Each row is a point on a tangle of strands that fork and nearly touch. The rows are in no order.
Two points are linked if the straight distance between their rows is under 49.2. Some points are linked to none.
z_996: [  0 -18  -3   0  10 -16  15 -19  12 -25   0  -3   4  13   4   4 -11  17
   2  -9 -11  -9  -2]
z_810: [-13  10  -2  -6  11   4   1 -21  14   7 -18  19  -4 -11  13  30  -8  12
   2  -5 -19   2   6]
z_578: [-10  -5 -10  -8   5  -4   0 -16  -3 -14  -9  21   0   1  16  24 -10   6
  -5 -13 -17  10   4]
z_594: [ -9 -14  -9   1   0  -9  19 -24  37   1  -8   0  -6   2  11   1   7  11
  14 -12   6   1  10]
z_997: [ 13  11   6 -20  17   8  -9  -5 -32   3 -13  35   9 -26  -8  23   8   2
   4   2 -17 -11 -14]
z_728: [  6   2 -17   6  -9  -2  21  14  -4   2  12  -7  -1   1   5  17  13  -1
  -4  -2   0   2   5]
z_405: [ 21  -9 -24  -7  -2  -4 -14  24 -23 -12  15  19   4   4   6  -3   6  -4
   0   0  15 -12  -6]
z_706: [  3  14  24   4   0  12 -13   9 -19  -1  -7  -3   7  -4  -9   0 -14 -16
 -16  -5  -1  14 -15]
z_496: [ 23 -19 -13  12  -6  -4   0  14  12   1  13   5 -13  -4  -1   0   8   8
  25  -1  34 -16  -5]
z_649: [ -1  -2  -3  -5   2   6  -3  10 -15  -1   1 -10  -5  14   8   0  -8 -17
 -14 -16   1  21  11]
z_348: [  4   3 -18 -21  -7  -2  -9  34 -23   2  20  22  17   4  -6  -6   3  -6
   5  34  15 -23 -22]
z_59: [-13   6 -11  -4   8  -8  -3   0  -4  11   5  17  10  16  17  -7   4   6
  -7 -19  -2   0  -3]
z_17: [-18  -5  20   3  -2  13 -11 -23  10   9 -12 -14   5   3   5  -7 -18  -2
  -8   8 -19  15  22]
z_7: [  8  -4 -22 -19  -6  -9  -8  37 -30  -8  21  11   9   8  -5   1   1 -17
  -7  18  15  -9 -15]
z_851: [ -6 -12  -2   9  10  -3  -4  10  14   7   3   1  11 -15 -14 -20  21   4
 -14   6 -15   2  -4]
z_171: [  4   2  -4  -7  -6  -1  18  -5  19   1  -2 -21 -26  21  24 -14   4  -4
  12   0  16  11  27]
z_629: [ -4  -1   2  -8   5  13  -3   1 -14  15  -8  18  15 -11 -11  14   1 -10
 -12  -5 -19   7  -3]
z_765: [ -1  -4 -14  -1  -1 -12   2   4  -7   4  16   1   7  22   5 -24   7   2
   9 -17  14  -9   1]
z_282: [-16  -5 -11  -5  -7 -22   6 -28   6 -31   1   7   1  25   6  11 -19  20
  13 -12  -7  -4  -3]
z_526: [-12  -9  12 -18   0  14   6 -14  -8  12 -16  12  16 -12 -16  24  -5 -21
  -7 -14 -24  18  -3]
z_184: [ -3  -2  -6  -6   0   7  -7 -26  22  -7 -19   6 -15  -1  22  -3  -8   2
   1  -5  -4  13  25]
z_223: [  7 -14 -11  13 -18 -12  -8  22   4   2  26  -5 -25   8 -10  -7   2  -1
  26   9  45 -16  -9]
z_50: [ -1  -1 -14  -6   5  -9   5  20  -4  -2  16  -9  12   8 -14 -24   9  -4
   7   2  16 -28  -8]
z_527: [-19  12   1  -9  -7 -10  16 -32  24 -14 -19 -14   2   0  -1   1  -4   1
  -9  11 -19  12   9]
z_206: [ -7  -1 -13   5   0  -4  20  -1  30  18  -1  -1  -4   1   4  -6  18   7
  10 -11  12  -8   6]
z_355: [  3  13  10 -15  18   8 -23 -12  -7   1 -26  22  -3 -13 -19 -12  -4  -6
 -12 -11 -10  -1  -2]
z_802: [-14  13   9  10 -14   5  19 -25  10 -11  -2  -5  -9   9  14   8  -4   7
  17   2  -7  -5  14]
z_762: [ 10  -3  -2 -17   9   8  -5  16 -20  20  -6   9  21 -10 -23   6  -6 -11
 -14   5  -4  -9 -13]
z_701: [-13  21  -4   7  -7  -2  -7   4  15  12  -2 -16 -10  -1   6 -30  10 -12
  -5   6  16  10  12]
z_712: [  4   7  -1 -14  -4   7 -11 -32   8  -1 -31   4  -9  -7   7  -6 -13  -9
 -10  -2  -7  17  25]
z_726: [ -7 -10   0   5  15  -5  12 -12  28  -6  -7   4   5 -13  -3   0  11   9
 -10   2 -21   3   2]
z_419: [ -1  11   5  -5  -6  10 -12  19   1  11 -12 -14  -6 -22 -26  -3  -6 -26
 -20  15   8  14  -6]
z_811: [ 16  -9  -6   3   2   1 -18  14 -24 -16   4  14  12  -3  -4  -9   3  -7
  -9   1  -7  -1  -7]
z_94: [ 17   9   9  17  -7  12  -4  -7   4 -20  -8 -12 -10 -17 -10  -9  -2   0
 -10  12  -5  -3   9]
z_946: [  2   6 -13   4  10  -6  -2  19  20   8   1  24  -3 -23  -5  -1  23   4
   2   4   3  -9 -16]
z_63: [  8   5 -16 -12   5  -9  -7  30  -4   1  17  13  11  -3 -15 -14   3   3
   3  22  21 -35 -22]
z_903: [ 19 -13  -3  -4  15  -3   0   0   9   4  -1  18  12  -8 -11  -8   3  25
   2   2  -3 -26  -7]
z_469: [ 14 -20 -11   7   1   3  -4  12   8  -1  15  26   2  -8   6   0  17   4
  28   0  12 -17  -5]
z_681: [ 10 -12   2   5  -5  -3   4 -26   2   5   4  30   6   9  10   4   2  24
  40 -13  15 -26  -7]
z_423: [-16   2   4   7   3   6 -10   1  -3  15  -1  13  13   3   6   0   2  -2
 -11 -10 -16  13  -2]
z_373: [ -5   9   3 -18  -1  10 -13 -39  -1  -3 -35  11  -9 -15  -8  11  -9  -2
  -3   0 -20  12  17]
z_647: [  4  -2   4  17  -2 -10  -5   9  -3 -14  16 -34  -4   7  -3 -25  10   5
   7   3  14  -8   2]
z_128: [ -1  -7  -2   2  -4   3 -26  26 -22  -1  14 -12  -7  16   2  -9  -7 -19
  -6  -3   9  15   6]
z_962: [-31  -5  -4   0  -8 -11  -2 -25  -1 -17   4  -3  10  26   6  -5 -12   5
   7  -9 -18   6  11]
z_425: [ 11  -8  -9  11  -6 -10  28   5   3  -4  20  11   4   9  12  17  17  13
  17  -6   2  -9 -10]
z_227: [  4   2   1 -12   9  11 -17  22 -10  14 -10   1   0 -22 -30   2 -11 -15
 -15  11   2 -11  -8]
z_620: [ -9  15  12  -7   6   8 -16 -30  -4 -12 -24  21  -3  -9 -12   2  -9   4
  -4  -6 -20   2   0]
z_692: [  5 -22  17  23   1  -6  19  -4  17  -4  19 -29  -6  16   7  -5   5  14
  22  -1  11  -4  -1]
z_863: [-21  19   7  14 -11   1   0   6   6   9   9 -25  -7  10  18 -18  15 -13
  -1  12   1  22  12]
z_648: [ 12  19  16   4   3  22  -6  -4   5   2 -20  -4 -14 -19  -5   7  -9  -5
  -9  14  -5   3   7]
z_846: [ 12   9 -15   0   9   2   2  14   3  11  -6  20  -5 -29  -3  23  15  10
  -7   6  -1  -8  -8]
z_341: [ -1  -5  -8  19  -4  -7  -2  24  15   1  15   1   2 -14  -8 -13  21   3
   1  12   4  -3  -8]
z_955: [ 17 -10 -10  -7   3   6  -6  13 -12  -4  10  38  16 -16   1   0  19   9
  20  13  -4 -18  -9]
z_242: [ -4   7  -6 -11 -10  -4 -12  41 -27   5  18 -12 -14   9 -11  22 -18 -19
 -15  15  19   3 -19]
z_427: [ 23  -1  -1   4  11   2   2   4  -4   0  -1  -2   6  -5  -9  -4  -6  15
 -10   5   1 -25  -6]
z_495: [-17  10  26   4  -4   6   2 -10 -18  -2  -1 -16  17  11  -2   4 -15 -17
 -10  -9 -17  14  -6]
z_488: [  8   5 -14   2   0   3   4  23  -3   3  -1  -1  -4 -16  -2  22   5 -12
 -19   5   0   9  -3]
z_899: [-12  15  17  11 -13   8  15  -4   4  -1   7 -32  -5   8  17  -1   1 -14
  -3  13  -9  23  13]
z_46: [ -8  -8  -7  16 -16 -11 -20  27  -3   9  28 -17 -20  17  -1 -18   8   3
  18   6  31   0   1]
z_757: [  4   8   6  17  -9   6  -8  -1 -11  -9   3 -23  -5   3  -2 -19  -4  -2
  -4   1   3  -5  10]
z_432: [-14   8  19  14 -14  -2   5 -13 -13  -4   4 -32   9  14   5   5  -8  -1
 -16   4 -15  27   4]
z_161: [ -1  24  20  -6  -2  20   8  -3  17   7 -19  -9  -7 -13   4  -1  -7 -22
  -7  17  -8  13  12]
z_791: [  0  -3  -9  -9  10   0   9   1  -5 -13  -2   3 -12  15  23  14  -6  -6
  -3 -20  -5  13  14]
z_916: [  7  -6  14  25  -1  -3  15  -6  18  -4  10 -11  -2   7   9  -1  -2  26
  12  -1   6 -14  -4]
z_803: [  6   3   2   6   8  -8   9 -15  -6  -4  -7 -10  15  -2 -14  -5  -5  15
 -19  -1 -12 -11  -6]
z_190: [  8   2   3  -4   4   5 -14  -8 -24 -12   0  24  14   4   4  -2  -8   5
  -3  -8 -12 -11  -6]
z_597: [ -7  -6  17 -14  -3  17   7  -1   5  12 -17 -10   9 -17 -13   7  -5 -32
 -14  -5  -8  30   0]
z_222: [  7  -3  -4   4   0   7  -3 -15 -12   1   5  19  -4  11  17   5 -10  18
  24 -13   7 -23  10]
z_638: [  2 -14  10  17   4 -14  12 -11   8  -2   9 -22  17   0  -6 -13   3  26
  -5   4  -9 -15  -4]
z_533: [  3   1  19  -2 -14   2 -10  17 -20  19  -2 -12  19 -12 -22   7  -8 -16
 -23  -7   6  27 -26]
z_260: [ 17   4 -13 -16   8   7  -1   5 -33   2   4  32  12 -19  11  17  13   4
  16   7  -3 -21  -8]
z_635: [  3  -7  -2  -1   2  11   8  -2  16   1  -1  -7 -25  12  23  -8  -6  -5
  24 -11  16  -2  25]
z_123: [-15  -1   8  -5 -10 -16  12 -28  20 -21  -3 -32  -5  17  13   0 -13   8
  -3   9 -13  18  15]
z_698: [ -3   2  13  -9 -10   0 -15  32 -23  10   7 -25   3  -3 -23   9 -21 -27
 -19   3  22  18 -23]
z_816: [  4   1  -7  -1   1  11   4   0  -5   9   3  -2 -15  13  13   2 -10   5
  15 -14  12 -19  19]
z_940: [ -2 -18   7  12   3 -14   9  19   7  -5  28 -34  -4  16   2 -22  12   2
  25  -1  22 -10  -4]
z_437: [-10   1  -3  -8   2  -4  20 -14  17 -11 -16  -5   6  -9  -2  10   6  -7
 -16   0 -23  14   6]
z_609: [-11   0 -13   7 -15   1 -24  29 -11  11  19 -22 -20  12  -2 -12  -2 -15
   0  15  19  10  11]
z_689: [ 11  17   6 -17  29   7 -20  -7 -14   3 -21  32  -5 -25 -12   6   2   1
  -3  -6 -10 -11  -8]
z_323: [ -4   3   3 -12  -4  -1  -8 -24 -25  -5  -4  36  27   4  -6  14  -5  13
  -4   2 -28  -2 -14]
z_137: [ -2  -6   9  -3  21  -1 -10  13  11   5  -6   8  13 -16 -19 -12  14  -6
 -22   1 -22  14 -14]
z_359: [  7  11  -8   6 -10  11   5  13 -12  16   5 -13 -24  14   9   9  -8   5
   7  -3  21  -5  19]
z_686: [ -8  14  18 -11  -9   7   9  -4   8  12 -14 -29   8 -11  -2  -6  -4 -32
 -19   9  -2  30   4]
z_431: [ 15   0  12  17   6   1   6 -13  18 -12  -5  10  -8  -7   6   9  -3  29
   5  -1   1 -11  -9]
z_822: [ -5 -17   2   7  -2 -12  17 -20  16 -30   3 -26  -7  18  11   0  -8  13
   4  -4  -6   9  11]
z_25: [ 10 -13  -8   7  -7 -18  21 -27  18  -9  -5   5  -6   6   6  12   8  14
  23 -20  21 -10  -8]
z_513: [ -5   5  -5   3  -6  -7  16  20 -15  14  16 -23 -21  33   6  -6   6   2
  10 -10  13   0  10]
z_733: [ 11  -9  -5   2  -4 -15  24 -15  -2  -1  13  24   8  17  15  16  10  20
  30 -16  18 -16 -14]
z_951: [-13  15   1   0  -7   5 -19  18  13  23  -7 -22  -9  -8  -2 -15  -2 -20
 -17  19  14  18   7]
z_677: [-13 -12  22  -6  19   2  -6 -10  10  -1 -18   1   8 -11 -18  -8   0  -8
 -20   0 -32  25  -6]
z_696: [  3   1  -4   4  11  -3   6 -13  16   1  -7  25  -5 -12  15  21   6  26
  12  -7  -5 -10  -3]

A fork is a point with three links, a tip a point with one. Leave the first point through the second and follow the links. Name the first fork or tip that comes.
z_533, z_706 -> z_629
z_762, z_227 -> z_242
z_696, z_810 -> z_184
z_597, z_686 -> z_916

A fork is a point with three links. Follow the links from the first point to the second and name the forks in between, in order.
z_94, z_427 -> z_916
z_341, z_25 -> z_733
z_951, z_648 -> z_629
z_128, z_951 -> z_916 > z_629
z_171, z_206 -> z_816 > z_733
z_726, z_816 -> z_851 > z_733
z_425, z_437 -> z_851
z_765, z_903 -> z_629 > z_916
z_946, z_513 -> z_733 > z_816
z_594, z_677 -> z_733 > z_851

Follow the links from the first point to the second, and from the first to the third. Name the last point that the two ways share.
z_903, z_810, z_762 -> z_916
z_46, z_803, z_762 -> z_916
z_50, z_686, z_432 -> z_629
z_495, z_811, z_638 -> z_629
z_728, z_282, z_677 -> z_851
